A landscape with many peaks, sampled at points; each row gives a point and its height.
From any point a climber steps to the highest of the 2 points nearest to it. It stops when none of these is higher. Distance is the straight distance between rows; heights are no part of it.
Q_261: [-29, -29, -2, -62, 40, 21, 15, -4, 56, 9, -40, -17, 1, -67, 34, -1, -42, 28, -37, 9, 34, 24, 57, -32, -59, -21, 59, 1, 17, -7, -1, -2, -35, -79, -21, 61, -63, -16]  height 0.80
Q_683: [-22, -23, 3, -18, -18, -31, -8, -5, -18, -12, -10, 15, 53, -25, 49, 65, -50, -18, 23, -68, -6, -14, 5, 19, 26, -87, 6, -9, -28, -81, 32, 7, -22, 21, -5, 9, -13, 26]  height 4.19
Q_956: [37, 34, 34, 42, 30, -21, -5, 13, 39, 11, -3, 3, -3, 30, 25, -17, 36, 36, -28, 54, 15, -8, -7, -62, 21, 18, -32, 18, 24, -8, -43, -17, 34, -13, -35, -21, -39, 8]  height 5.79
Q_977: [-31, -25, -75, -42, 20, 57, 24, -56, -58, -8, -63, 2, -34, -55, 44, 13, 21, -8, -55, -26, -7, -68, 31, 3, 32, 25, 30, -21, -1, 53, 6, -44, -32, 10, 6, -30, -4, -29]  height 4.14
Q_660: [-14, 4, 28, 48, -63, 9, -38, -11, 2, 39, 46, -21, -25, 16, -35, -35, -24, 2, 48, -35, 9, 16, -17, 12, -26, -27, -6, 19, 45, -17, 10, 12, 64, 48, 45, -6, 9, 4]  height 1.56
Q_220: [-26, -33, -19, 32, 42, 30, 34, -4, -24, -19, 5, -10, -7, -19, -40, -39, -20, 0, -52, -20, 6, -24, -17, 31, -5, 72, 80, 47, -7, 60, -28, 29, -4, 33, 88, 37, 75, -77]  height 2.87
Q_70: [22, 37, 17, 78, -6, -22, -3, 55, -5, -16, 44, 28, 23, 72, -6, 13, 15, -12, 48, -6, -19, 11, -35, 1, 53, 18, -50, -17, -16, -35, 22, 15, 16, 46, 17, 5, 16, 13]  height 1.18
Q_205: [11, 40, 8, 16, 2, -6, 16, 71, 9, 6, 23, -21, 46, 60, 17, -29, 77, -39, -14, 29, -38, 49, 21, -36, 16, 62, 11, -10, -29, 16, -6, 22, 16, 15, -36, -2, 18, -30]  height 6.74
Q_618: [9, 16, 11, -41, 10, -28, 4, 10, -11, -25, 14, 13, 14, -5, -59, 27, -40, 1, 71, 20, 24, 5, -3, 38, 0, -52, -34, -48, -38, 25, 42, 6, -49, -38, 9, 24, 58, 5]  height 2.82
Q_520: [-35, 17, 17, 55, 35, -40, 22, 26, -12, -43, -16, 1, -14, 2, 10, -24, -24, 32, 55, 35, 10, -5, -58, -17, 41, -12, -27, -8, 34, -9, -10, -16, 9, 59, 51, -2, 57, -28]  height 6.70
Q_3: [-61, -38, 29, -44, -25, 3, 19, -23, -12, 8, 10, -58, 55, -18, -12, -1, -51, -10, 14, 17, -36, 55, -25, 12, -44, -71, 35, 5, -29, 35, 21, 39, 4, -22, 12, 43, 49, -9]  height 3.45
Q_854: [-25, -42, 3, -10, -44, -17, -5, 16, -1, -10, 31, -6, 64, 1, 31, 17, -30, -22, 31, -67, -11, -3, -28, 21, -4, -22, 32, 13, -18, -45, 22, 36, 4, 6, -17, 25, -23, 11]  height 4.63
Q_20: [44, 38, 33, -14, -9, -6, -39, -7, 8, 77, 13, 16, 17, 90, 10, 41, 21, -29, 30, -10, -44, 45, 19, -13, 31, 13, -35, 26, -29, -39, 12, 27, 33, -7, -34, 0, -66, 62]  height 5.89
Q_599: [46, 2, -10, -43, -9, 12, 2, 25, -30, -37, 32, 20, 47, -14, -15, 38, 7, -20, 18, -6, 19, -17, -10, 33, 14, -29, -36, 49, -39, 5, 18, -7, -55, -65, -36, 36, 12, 66]  height 7.15
Q_812: [-6, 1, 28, -53, -2, -29, -2, 11, 40, 35, 1, 3, 68, 59, 37, 43, 11, -13, 11, 40, -13, 62, 40, 0, -12, -30, -4, 22, -31, -26, 10, 26, -15, -34, -65, 44, -52, 32]  height 4.37
Q_187: [-33, -58, 9, 1, -12, 36, -21, -19, 5, 17, 6, -28, 17, -30, 9, -43, -46, -18, -25, -61, 2, 7, 9, 2, -39, 25, 61, 10, 5, -4, -1, 38, 23, 6, 13, 13, -33, -26]  height 4.84
Q_640: [-36, -46, 2, 7, -1, -36, 12, 66, 38, -30, 5, 37, 73, -30, 59, 13, 11, -38, 3, -69, 30, 10, 21, 3, -15, -11, 68, -7, -5, -93, 24, 16, -7, 19, -5, 22, -32, -51]  height 4.35
Q_451: [17, -1, -9, -24, 38, -3, 11, -33, 73, 9, -32, 9, -83, -15, -30, -34, -11, 58, -15, 55, 59, -7, 31, -26, -52, 37, 0, -7, 61, 1, -36, -35, 12, -29, -3, -3, -55, -36]  height 0.53
Q_769: [48, -9, -17, -35, -20, -7, -3, 56, 62, 2, 13, 20, 44, 2, 45, 15, 53, -48, -31, -14, 7, 23, 46, 0, -39, 60, 10, 28, -17, -49, 11, 2, -35, -32, -87, 14, -63, 10]  height 4.57
Q_586: [62, 22, 14, 38, -44, 23, -38, -17, -14, 29, 63, -22, -8, 42, -9, 1, 3, -4, -16, -53, -34, -15, -63, 3, 6, 9, -20, 48, -11, -30, -21, 10, 21, -17, -28, -7, -26, 57]  height 5.10
Q_580: [-34, -26, 46, 23, -16, 33, -39, -59, -23, 29, 32, -45, -23, 12, -29, -39, -35, 53, -43, -42, -34, -16, -24, -7, 2, -21, 34, 34, 27, 12, -13, 6, 71, 53, 44, -11, 9, 31]  height 2.13
Q_212: [25, -19, -3, -16, -5, 11, -13, 16, 51, 20, -5, -5, 2, -5, 32, -32, 14, -14, -33, -22, 23, 16, 44, -19, -43, 72, 44, 12, 7, -23, -24, 9, -5, -8, -50, -1, -76, -9]  height 4.29
Q_844: [34, -7, 18, -11, -71, -8, -6, 2, 50, 15, 37, -11, -10, 30, -60, -14, -36, -20, 29, 4, 9, 38, -45, 39, -69, 27, 17, 9, 10, -20, -9, 34, 8, -31, 14, 3, -34, -13]  height 2.81
Q_972: [-57, -4, 19, 15, 30, -30, -3, 4, 34, -15, 6, -22, -28, 4, 6, -28, -14, -1, 38, 40, 45, 31, -23, -30, -33, 14, 0, -9, 42, 6, -9, 2, 23, 56, 31, -25, 34, -30]  height 7.50
Q_292: [-26, 22, -27, -79, 50, 1, -6, -41, -20, 10, -59, 7, -21, -30, 24, 39, -35, 15, 18, 7, 7, -25, 64, 7, -5, -56, -3, -66, -10, 27, 6, -12, -36, -46, -36, 10, -1, 2]  height 3.48
Q_975: [-1, 6, 18, 65, -7, 16, 3, 49, 22, 10, 33, -20, 10, 34, 18, -61, 43, -3, -17, -12, -8, 22, -4, -33, 0, 67, 39, 26, -1, -2, -11, 24, 25, 45, -12, -10, -1, -20]  height 6.02
Q_216: [22, -21, -54, -21, 17, 42, -21, 3, 2, -23, -16, 17, -22, -76, 38, 10, 24, -21, -76, -67, 28, -62, 8, -23, -19, 50, 29, 11, -4, 9, -4, -27, -21, -7, -29, -7, -50, 6]  height 1.08
Q_807: [-47, -23, 37, -75, -39, -23, 16, -19, 40, -1, 0, -49, 25, -22, -17, 17, -70, -17, 37, 42, 3, 85, -23, 22, -90, -36, 10, -4, -8, 24, 8, 12, -16, -33, 28, 30, 14, -19]  height 3.68
Q_730: [57, -3, 13, 28, -16, -36, -5, -1, 74, 16, 7, 31, -11, 20, -11, -10, -51, -5, 10, 22, 27, 21, -23, 5, -43, 2, 7, 27, 26, -46, -16, 21, -19, -47, -14, 22, -72, 15]  height 3.18
Q_355: [-3, -7, 11, -41, -36, 30, 14, -1, -7, 2, 39, -63, 38, 19, -55, -16, -9, -28, -21, 4, -63, 59, -34, 29, -36, -19, 65, 14, -46, 47, 4, 40, -2, -31, 15, 40, 57, -24]  height 3.21
Q_804: [-32, -27, -46, -17, 49, -3, 46, -34, -40, -34, -75, 28, -9, -84, 43, -3, 22, 14, -39, 8, 29, -65, 33, -19, 32, 9, 40, -22, 35, 32, -16, -22, -48, 9, 14, -7, 21, -57]  height 3.87
Q_233: [27, 13, -23, -56, -3, 28, -21, -21, -18, -3, -2, 2, 2, -7, 0, 47, -6, -14, -7, -24, -3, -19, 9, 21, -9, -5, -10, -8, -44, 21, 11, -15, -27, -62, -51, 9, 0, 36]  height 6.17
Q_632: [-22, -42, 43, 39, 20, -4, -16, -51, -10, -7, -8, -9, -28, -28, -8, -19, -66, 84, -36, -30, 4, -40, -63, -22, 10, -30, 21, 38, 26, -4, -20, 6, 47, 20, 41, 10, -8, 22]  height 2.36
Q_517: [-37, -2, 32, -10, 18, -56, 31, 30, 46, -20, -11, 3, 26, -12, 4, -1, -43, -1, 39, 56, 21, 49, -4, -5, -24, -40, -7, -16, 1, -15, 9, -5, -18, -28, 4, 36, 27, -10]  height 4.40
Q_68: [-55, -43, 37, -24, -7, -58, 14, -14, 65, 1, -15, -20, 31, -29, 18, 47, -94, -22, 49, 56, 11, 60, -19, -15, -73, -73, -8, -4, 9, -33, 1, 18, 8, -1, 10, 27, -29, 3]  height 4.00
Q_511: [46, 15, 21, -2, -16, -22, -24, 2, 5, 5, 9, 46, 36, 39, -23, 58, -26, -28, 34, -8, -10, 2, -10, 18, 18, -47, -44, 30, -29, -34, 28, 27, -39, -39, -28, 39, -22, 61]  height 6.05
Q_38: [-4, 23, -11, -31, 36, 15, 23, -5, -59, 7, -6, -4, 34, 33, 6, 17, 53, -20, -21, 47, -44, 6, 38, -5, 50, -22, -22, -54, -34, 77, 1, -8, 1, -21, -13, -22, 60, -20]  height 1.82
Q_614: [39, 49, 16, 34, -24, 14, -56, -21, -5, 51, -15, 33, -41, 37, -14, -5, 63, 27, 11, 17, -1, -34, 63, -30, 29, -16, -87, 9, 39, -27, 7, -38, 41, 7, -8, -30, -26, 61]  height 5.78
Q_934: [0, 26, 5, -33, 10, -12, 21, -4, 25, -12, 6, -23, 15, 6, -12, -22, 4, 16, -10, 39, 2, 32, 1, -12, -32, 0, 8, -8, -12, 34, -2, 13, -20, -46, -31, 28, 22, -3]  height 4.83
Q_329: [-31, 4, -1, -4, -14, 14, -2, -19, -41, 15, 20, -44, 7, 35, 12, 4, -9, -26, 18, -33, -59, 26, -6, 9, 12, -33, 22, -38, -28, 24, 24, 33, 48, 48, -4, -20, 38, -5]  height 2.17
Q_513: [-5, 15, -17, -18, 30, -27, 18, -14, -8, -11, -37, 28, -23, -18, 0, 15, -4, 43, 31, 21, 19, -25, 14, 9, 32, -22, -36, -56, 9, 23, 9, -5, -24, -22, -6, -16, 15, 5]  height 3.14
Q_200: [25, 33, 22, 9, 26, -10, -25, 15, 8, 41, -18, 15, -14, 44, 24, -22, 71, 7, 22, 36, 4, 3, 63, -46, 23, 23, -51, -20, 13, -13, -14, -15, 41, 34, -37, -30, -40, 24]  height 6.75
Q_4: [2, -15, -65, 25, -21, 32, -4, 22, -71, -20, -18, 29, -20, -29, 10, -1, 66, -47, 16, -15, 25, -35, 55, 17, 50, 26, -43, -50, -5, 11, 46, -44, -27, 82, 41, -77, 27, -13]  height 1.50
Q_815: [-21, 20, 8, 62, 15, -38, 24, 59, -28, -43, -27, 42, 46, -7, 21, 10, 24, 34, 43, 61, 8, -8, -20, -7, 74, -28, -60, -37, 5, -17, -10, -8, -15, -1, 36, 5, 44, -18]  height 5.88
Q_851: [-27, -14, -10, -24, 9, -28, 12, 65, 16, -27, -1, 37, 71, 2, 50, 30, 12, -38, 37, -27, 22, 19, 41, 17, 7, -21, 20, -25, -34, -53, 33, -7, -31, 18, -39, 12, 4, -12]  height 4.70
Q_797: [58, 29, -2, 53, -2, 23, -10, 30, -60, -8, 14, 0, -4, 31, 16, -6, 69, 14, -46, 6, -52, -15, -47, -36, 58, 35, -33, 12, -17, 23, -16, -13, 32, 14, -19, -43, 16, 13]  height 6.60
Q_378: [-7, -14, -48, 42, -46, 65, -5, -8, -64, -9, -20, -3, -44, -47, 22, -34, 54, -6, -37, -38, -12, -52, 19, -1, 37, 34, -23, 17, 30, 9, 34, -49, -6, 86, 32, -58, 11, -5]  height 1.37
Q_188: [3, -25, -16, 28, 35, -43, 34, 14, 35, -24, -45, 80, -46, -59, 6, 7, 14, 67, 18, 59, 71, -46, 13, 5, 48, -19, -39, -58, 46, -35, -14, -36, -15, 3, 35, -37, -12, -28]  height 3.34
Q_156: [-13, -2, -1, -26, -34, 10, -6, -17, -19, 29, 27, -22, -2, 21, -33, 15, -48, -39, 69, -57, -32, 15, -2, 50, -17, -22, 6, -53, -25, 0, 41, 35, 22, 0, 2, 6, 8, 3]  height 2.38
Q_79: [-46, -32, -10, 6, 47, -15, 19, -4, 9, -18, -38, 6, -14, -45, 24, -40, -16, 25, -13, -6, 36, -30, 6, -5, 2, 23, 42, -7, 27, 16, -19, 11, -29, 19, 23, 1, 11, -46]  height 4.17
Q_916: [2, 14, -49, 25, 3, 27, 24, 10, -27, 8, -9, 20, -37, -22, -16, -43, 76, -19, 38, 12, 13, -40, 66, -6, 13, 34, -19, -37, 54, 30, 9, -31, -4, 67, 23, -52, 24, -44]  height 1.63
Q_550: [9, 31, -6, 56, 4, 15, 19, 67, -44, -37, 31, 6, 50, 28, 21, -7, 81, -22, -29, 20, -53, 4, -28, -19, 54, 34, -3, -14, -31, 38, 2, -7, -13, 15, -13, -4, 61, -22]  height 7.74
Q_942: [-26, -9, -19, 37, -31, 29, -12, 14, -65, -26, 16, -24, 23, -1, 46, 6, -21, -8, 7, -77, -29, -24, -28, 15, 48, -14, 13, 0, -9, -29, 28, 14, -7, 83, 15, -25, 20, 9]  height 1.11
Q_711: [21, 23, 41, 71, -36, -36, -26, 20, 5, 18, 42, -10, 0, 64, -15, -25, -8, -14, 48, -13, -4, 31, -53, -7, 15, -14, -43, 19, 26, -43, -2, 23, 39, 50, 8, -10, -24, 43]  height 1.35
Q_925: [-25, 5, 37, 49, 30, -44, -4, -15, 37, 1, -35, 8, -10, 17, 48, -18, -17, 40, -5, 31, 34, 12, -26, -53, 7, -33, -12, 2, 38, -39, -27, -12, 10, 22, -7, -6, -46, 16]  height 4.97
Q_31: [-19, -8, -40, 21, -24, 21, -11, 47, -64, -61, -26, 50, 15, 1, 41, 38, 17, -30, 22, -20, 13, -22, 9, 30, 87, 0, -49, -46, -42, -34, 45, -28, -26, 67, 28, -82, 28, -14]  height 1.38
Q_526: [55, -22, -12, 10, -10, -8, -21, -24, 42, 11, -7, 22, -57, -29, -21, 30, -65, 22, -1, -20, 27, -26, -14, 8, -29, -30, 5, 12, 44, -51, -13, 1, -4, -56, -12, 35, -76, 28]  height 3.64
Q_581: [-78, -50, 13, 3, 31, 0, 15, 12, 23, -10, -13, -19, 26, -17, 13, -47, -26, -34, -11, -14, 36, 31, 22, -9, -50, 47, 78, -5, 15, 24, -5, 28, 3, 32, 35, 14, 9, -61]  height 4.47
Q_604: [-41, 5, 7, 2, 14, -10, 13, -19, 14, -5, 16, -43, -36, 27, -36, -50, 9, -33, 24, 67, 28, 72, 1, -6, -64, 55, 38, -6, 44, 33, -7, -15, 23, 64, 59, -30, 61, -59]  height 6.92
Q_880: [31, 1, -26, -10, 4, 4, -15, 81, 10, -15, 7, 45, 62, 11, 52, 43, 78, -47, -33, -10, 9, 2, 32, -3, 15, 22, -50, 35, -57, -24, 16, -15, -22, -12, -73, -11, -31, 28]  height 5.11
Q_570: [9, 9, -18, -6, 25, 24, 38, -36, -72, 13, -32, 8, -1, 6, 24, 9, 85, 36, -54, 53, -40, -14, -3, -37, 55, 7, -22, -39, -8, 66, -35, -28, 35, 1, -2, -55, 41, -33]  height 1.65
Q_853: [37, 18, 10, -20, -14, -21, 0, -30, 1, 16, 2, 3, -37, -4, -62, 32, -82, 34, 57, 23, -6, -9, -21, 42, -33, -63, -26, -21, -21, 15, 10, 1, -16, -55, 23, 43, 18, 24]  height 2.56
Q_163: [77, 21, 6, 13, -49, -3, -25, 24, 14, 16, 59, 13, 34, 51, -17, 35, 20, -38, -13, -33, -29, 18, -35, 22, -20, 42, -22, 68, -38, -12, -3, 31, -7, -45, -42, 4, -36, 48]  height 5.91
Q_19: [-4, -5, 20, 71, -44, -10, -8, 52, 29, -23, 62, -20, 27, 32, -36, -25, -23, -17, 24, -10, -18, 44, -88, 9, -39, 53, 31, 41, 7, -24, -11, 44, 27, 33, 43, 31, 21, -21]  height 5.86
Q_673: [-7, 31, -35, -17, 8, 0, 36, -27, -20, 16, -17, -7, -65, 0, -75, -41, 44, -13, 39, 20, 22, -12, 24, 15, -10, 31, -3, -26, 35, 42, -11, -30, 5, 27, 46, -27, 56, -60]  height 1.73
Q_406: [44, 17, 9, 5, -23, 26, -64, -20, 7, 33, -14, 48, -54, 16, -5, 40, 9, -4, 21, -15, 23, -33, 57, 8, 31, -34, -57, 22, 23, -63, 28, -36, 14, 12, -11, -22, -69, 106]  height 4.90
Q_610: [36, -11, -13, 39, 44, -58, 17, 38, 60, -22, -28, 70, -41, -41, 11, 26, -11, 21, -12, 35, 67, -49, 33, 13, 43, -40, -35, -28, 50, -85, -12, -18, -28, -16, -2, -19, -59, 24]  height 3.76
Q_736: [8, 23, 14, -29, 22, -44, 26, -35, 12, -19, -18, 1, -33, -47, -45, 35, -61, 62, 29, 59, 25, -7, -57, 6, -20, -59, -42, 7, 0, 42, -13, -11, -44, -61, 23, 43, 51, -6]  height 2.34
Q_154: [22, 2, 26, 26, -35, 54, -53, -33, -9, 40, 16, -27, -26, 18, 34, -12, 17, 25, -44, -51, -30, -44, -6, -23, 7, 3, 6, 60, 14, -27, -24, -10, 45, -2, -24, -10, -61, 67]  height 4.33
Q_29: [-61, -61, 50, 15, 34, -12, -10, -56, 1, -3, -13, -28, -24, -42, -15, -33, -71, 51, -34, -8, 38, -2, -10, -8, -36, 30, 53, 51, 14, 27, -27, 11, 56, 29, 75, 1, -8, -9]  height 2.57
Q_211: [8, 7, -30, -34, -43, 66, -59, -43, -51, -5, -5, -12, -35, -1, 3, 55, -22, -11, -12, -68, -29, -50, -28, 35, -6, -17, -18, 24, -42, 21, 18, -24, -6, -40, -34, -3, -25, 74]  height 5.37
Q_678: [-22, 14, 9, -77, 29, 1, 2, -7, 10, 26, -23, -5, 38, 20, 35, 37, -11, -8, 21, 12, -22, 23, 74, -4, -4, -55, 0, -51, -48, 6, 16, 11, -8, -28, -46, 18, -16, 13]  height 3.88
Q_114: [47, 13, -21, -1, -1, -11, -33, -6, 19, 14, -1, 41, -67, -27, -18, 6, -15, -5, 13, -15, 29, -46, 29, 24, 7, 5, -30, -13, 49, -49, -2, -23, -6, -6, -30, -4, -53, 44]  height 4.20
Q_874: [-8, -21, -13, -37, -33, 16, -47, -38, -50, 8, -15, -1, -18, -9, 36, 67, -53, -16, 29, -79, -20, -36, 6, 30, 17, -62, -7, -20, -30, -43, 36, -25, 1, 4, -21, -4, -42, 79]  height 4.62
Q_497: [-5, 30, -16, -30, 1, 31, 17, -16, -49, 26, 32, -37, 7, 64, -17, 13, 33, -69, 6, 1, -60, 28, 28, 21, 10, 1, 16, -48, -37, 61, 15, 8, -5, -7, -15, -10, 65, -31]  height 1.98
Q_680: [-18, 28, -15, -16, 39, -36, 59, 4, -6, -31, -33, 12, 5, -26, -29, -14, 32, 41, 25, 94, 18, 16, -7, -8, 19, -7, -27, -13, -5, 64, -31, -12, -39, -53, 27, 21, 78, -56]  height 2.00
Q_911: [12, -11, -69, -40, 12, 58, 10, -45, -37, -1, -3, 3, -5, -31, 10, 11, 47, -50, -64, -22, -17, -50, 25, 9, 0, 46, 29, 1, -27, 91, 2, -36, -39, -31, -16, -12, 10, -36]  height 4.45
Q_170: [47, 17, -40, 30, -11, 38, -16, 39, -29, -21, 2, 19, 25, -3, 40, 17, 78, -35, -41, -15, -11, -14, -27, -8, 33, 42, -52, 14, -53, 23, -5, -24, -4, 9, -47, -41, -4, 22]  height 5.77
Q_53: [56, 34, 46, -31, -25, -9, -26, 1, -27, 37, 45, -21, 34, 83, -14, 33, 11, -4, -8, 1, -70, 38, -29, 0, 22, -6, -25, 44, -54, -17, 0, 29, 24, -44, -49, 22, 3, 55]  height 6.96
Q_267: [0, 29, 44, 20, -32, 5, -27, -42, 18, 33, 25, -29, -58, 26, -81, -54, 1, 40, -4, 3, 1, 21, -16, -5, -62, -3, -3, 52, 38, -9, -26, -18, 45, 16, 29, -5, 19, 7]  height 1.74
Q_371: [8, 32, 30, 38, -22, 38, -26, -44, -26, 42, 11, -34, -59, 20, -52, -43, 33, 66, -36, -27, -36, -40, -5, -26, 9, 17, 3, 54, 38, 3, -26, -23, 53, 34, 24, -14, 18, 9]  height 1.93
Q_842: [-5, -17, 3, 44, 33, -36, -6, -17, 50, 7, -43, 36, -47, -41, 39, -17, -25, 54, -21, 10, 40, -46, 19, -19, 25, -58, -3, -14, 70, -64, -6, -31, -7, 27, 5, -17, -68, 26]  height 4.32
Q_264: [-10, -13, -2, -36, 51, -12, 8, -24, 79, 7, -54, -2, -67, -61, 13, 8, -64, 51, -18, 28, 51, 1, 38, -20, -43, -21, 12, -11, 61, -8, -13, -15, -9, -48, -13, 30, -57, -15]  height 0.66
Q_566: [-19, 10, -1, 55, -23, 7, -1, 31, -68, -33, -5, 1, 1, 0, 26, -3, 20, 16, 18, -3, -23, -21, -15, 9, 81, -5, -42, -34, 6, -26, 27, -20, 3, 73, 29, -51, 30, 3]  height 1.25
Q_358: [-9, 9, -22, -58, 34, 33, 35, -13, -14, -6, -4, -26, 36, -31, 34, 0, 35, 9, -45, 41, -24, -6, 45, -12, -4, -21, 6, 0, -33, 57, -3, -5, -39, -65, -61, 20, 21, 3]  height 5.36
Q_384: [-7, 22, 14, 24, -14, 14, 6, 15, 13, -29, 39, -49, -19, 35, -72, -42, -13, -22, 4, 21, -11, 68, -57, 5, -43, 63, 31, 26, 13, 13, -20, 22, 31, 34, 68, -1, 61, -54]  height 6.43
Q_256: [16, -6, -24, -12, 16, 52, 5, -2, -11, 2, 9, -24, 23, -26, 28, -14, 57, -27, -94, -14, -26, -18, 4, -14, 0, 43, 31, 34, -33, 58, -20, -8, -22, -40, -57, -6, 17, 3]  height 4.82
Q_14: [32, 13, -11, -27, -72, -15, -3, 10, -2, 5, 52, -29, 2, 43, -74, -1, -36, -51, 63, -21, -16, 48, -30, 68, -40, 30, 14, -19, -28, 14, 25, 38, -1, -16, 18, 3, 32, -31]  height 2.58
Q_923: [-3, -15, -34, 14, -12, 46, -29, 0, -26, -7, -24, -3, -25, -36, 50, -19, 38, -11, -51, -57, 3, -51, 15, -22, 25, 33, -12, 23, 7, -17, 3, -38, 9, 50, -22, -48, -40, 36]  height 1.24
Q_318: [-1, -2, 27, 9, -13, 19, -15, -3, 21, 13, 29, -45, 26, 23, -8, -44, -1, -7, -62, -20, -28, 22, -20, -13, -31, 45, 67, 31, -17, 21, -24, 33, 18, -20, -11, 9, -12, -7]  height 5.38
Q_90: [8, 17, 6, 14, 35, -53, 21, 10, 23, -19, -23, 51, -36, 1, -43, 8, -9, 33, 60, 75, 54, -13, -13, -1, 28, -18, -79, -52, 39, -8, -11, -27, 0, 20, 35, -31, 18, -6]  height 3.05
Q_36: [19, 18, -8, -11, 26, -1, 44, -44, 46, 8, -36, 13, -81, -15, -59, -38, 46, 73, 7, 68, 42, -16, 12, -37, -11, 40, -35, -1, 58, 38, -50, -27, 26, -8, 27, -30, 4, -55]  height 0.44
Q_943: [11, 41, 1, -59, 46, -18, 47, -38, -15, -24, -33, -18, -36, -16, -41, 12, 3, 79, -17, 84, -4, -4, -36, -19, 4, -39, -36, 2, -3, 58, -24, -29, -14, -73, 24, 20, 64, -25]  height 2.16
Q_869: [-10, -40, 18, 72, -43, -14, -5, 46, 24, -8, 48, 0, 50, 4, 9, -10, -43, -17, 8, -56, -13, 7, -75, -1, -2, -2, 25, 32, 19, -55, 6, 43, 18, 25, 15, 30, -32, 7]  height 5.19
Q_298: [-36, -42, 3, 21, 30, 11, 8, -37, -28, -22, -9, -23, -4, -49, -17, -48, -45, 30, -81, -35, -1, -27, -11, 2, -14, 60, 84, 42, -16, 50, -23, 22, 37, 1, 77, 20, 18, -15]  height 2.72
Q_841: [24, 1, 8, -29, -13, -8, -11, -10, 68, 64, -10, 9, 27, 72, 47, 14, 17, -14, -3, 11, -29, 49, 27, -21, -29, 29, 10, 4, -11, -48, -8, 30, 19, -20, -60, 11, -99, 43]  height 5.01
Q_130: [5, -5, 29, 18, 3, -62, 15, 54, 32, -5, 11, 58, 63, 26, 2, 41, -21, -23, 36, 0, 21, 7, 13, 22, 6, -54, -21, -5, -20, -73, 24, 22, -28, 1, -22, 29, -15, 23]  height 5.24
Q_992: [-7, -35, -29, -48, 30, 14, -5, -4, 21, -16, -15, 12, 3, -83, 43, 16, -22, -10, -54, -56, 37, -21, 31, -8, -24, 0, 60, -1, 14, -19, -5, -6, -35, -50, -48, 32, -55, 4]  height 0.94
Q_685: [-32, -28, -10, -8, -1, 30, 6, -10, -6, -1, 31, -66, 12, -2, -63, -26, -30, -31, -41, -23, -44, 30, -20, 33, -35, 40, 95, 15, -20, 54, -2, 46, 7, 10, 79, 35, 62, -59]  height 3.02
Q_691: [14, 23, -35, 3, 12, -8, 45, -10, -54, -15, -10, 20, -9, -1, -45, 0, 37, 8, 29, 40, 1, -18, -2, 25, 42, 19, -14, -40, 0, 67, -14, -12, -28, -18, 45, -25, 80, -61]  height 1.86
Q_813: [-54, 9, 11, -37, 11, -15, 32, 27, -36, -16, 17, -13, 72, 6, -4, 14, -12, -27, 61, 4, -18, 28, 13, 40, 7, -61, -6, -40, -38, 27, 47, 31, -41, 7, -1, 38, 68, -9]  height 2.59

Call two points neighbours if one is among the 2 nearest of the other. Go from one point of each pair to the other, from neighbour to neighbour, staying as high as possible. Name the lowest point that can't be avoided.
Q_358, Q_550: Q_804
Q_200, Q_53: Q_90
Q_358, Q_618: Q_813
Q_972, Q_599: Q_640

For each start below, name the point where the climber stops.
Q_804: Q_550
Q_632: Q_358
Q_451: Q_618
Q_497: Q_200
Q_942: Q_200
Q_566: Q_618
Q_36: Q_618
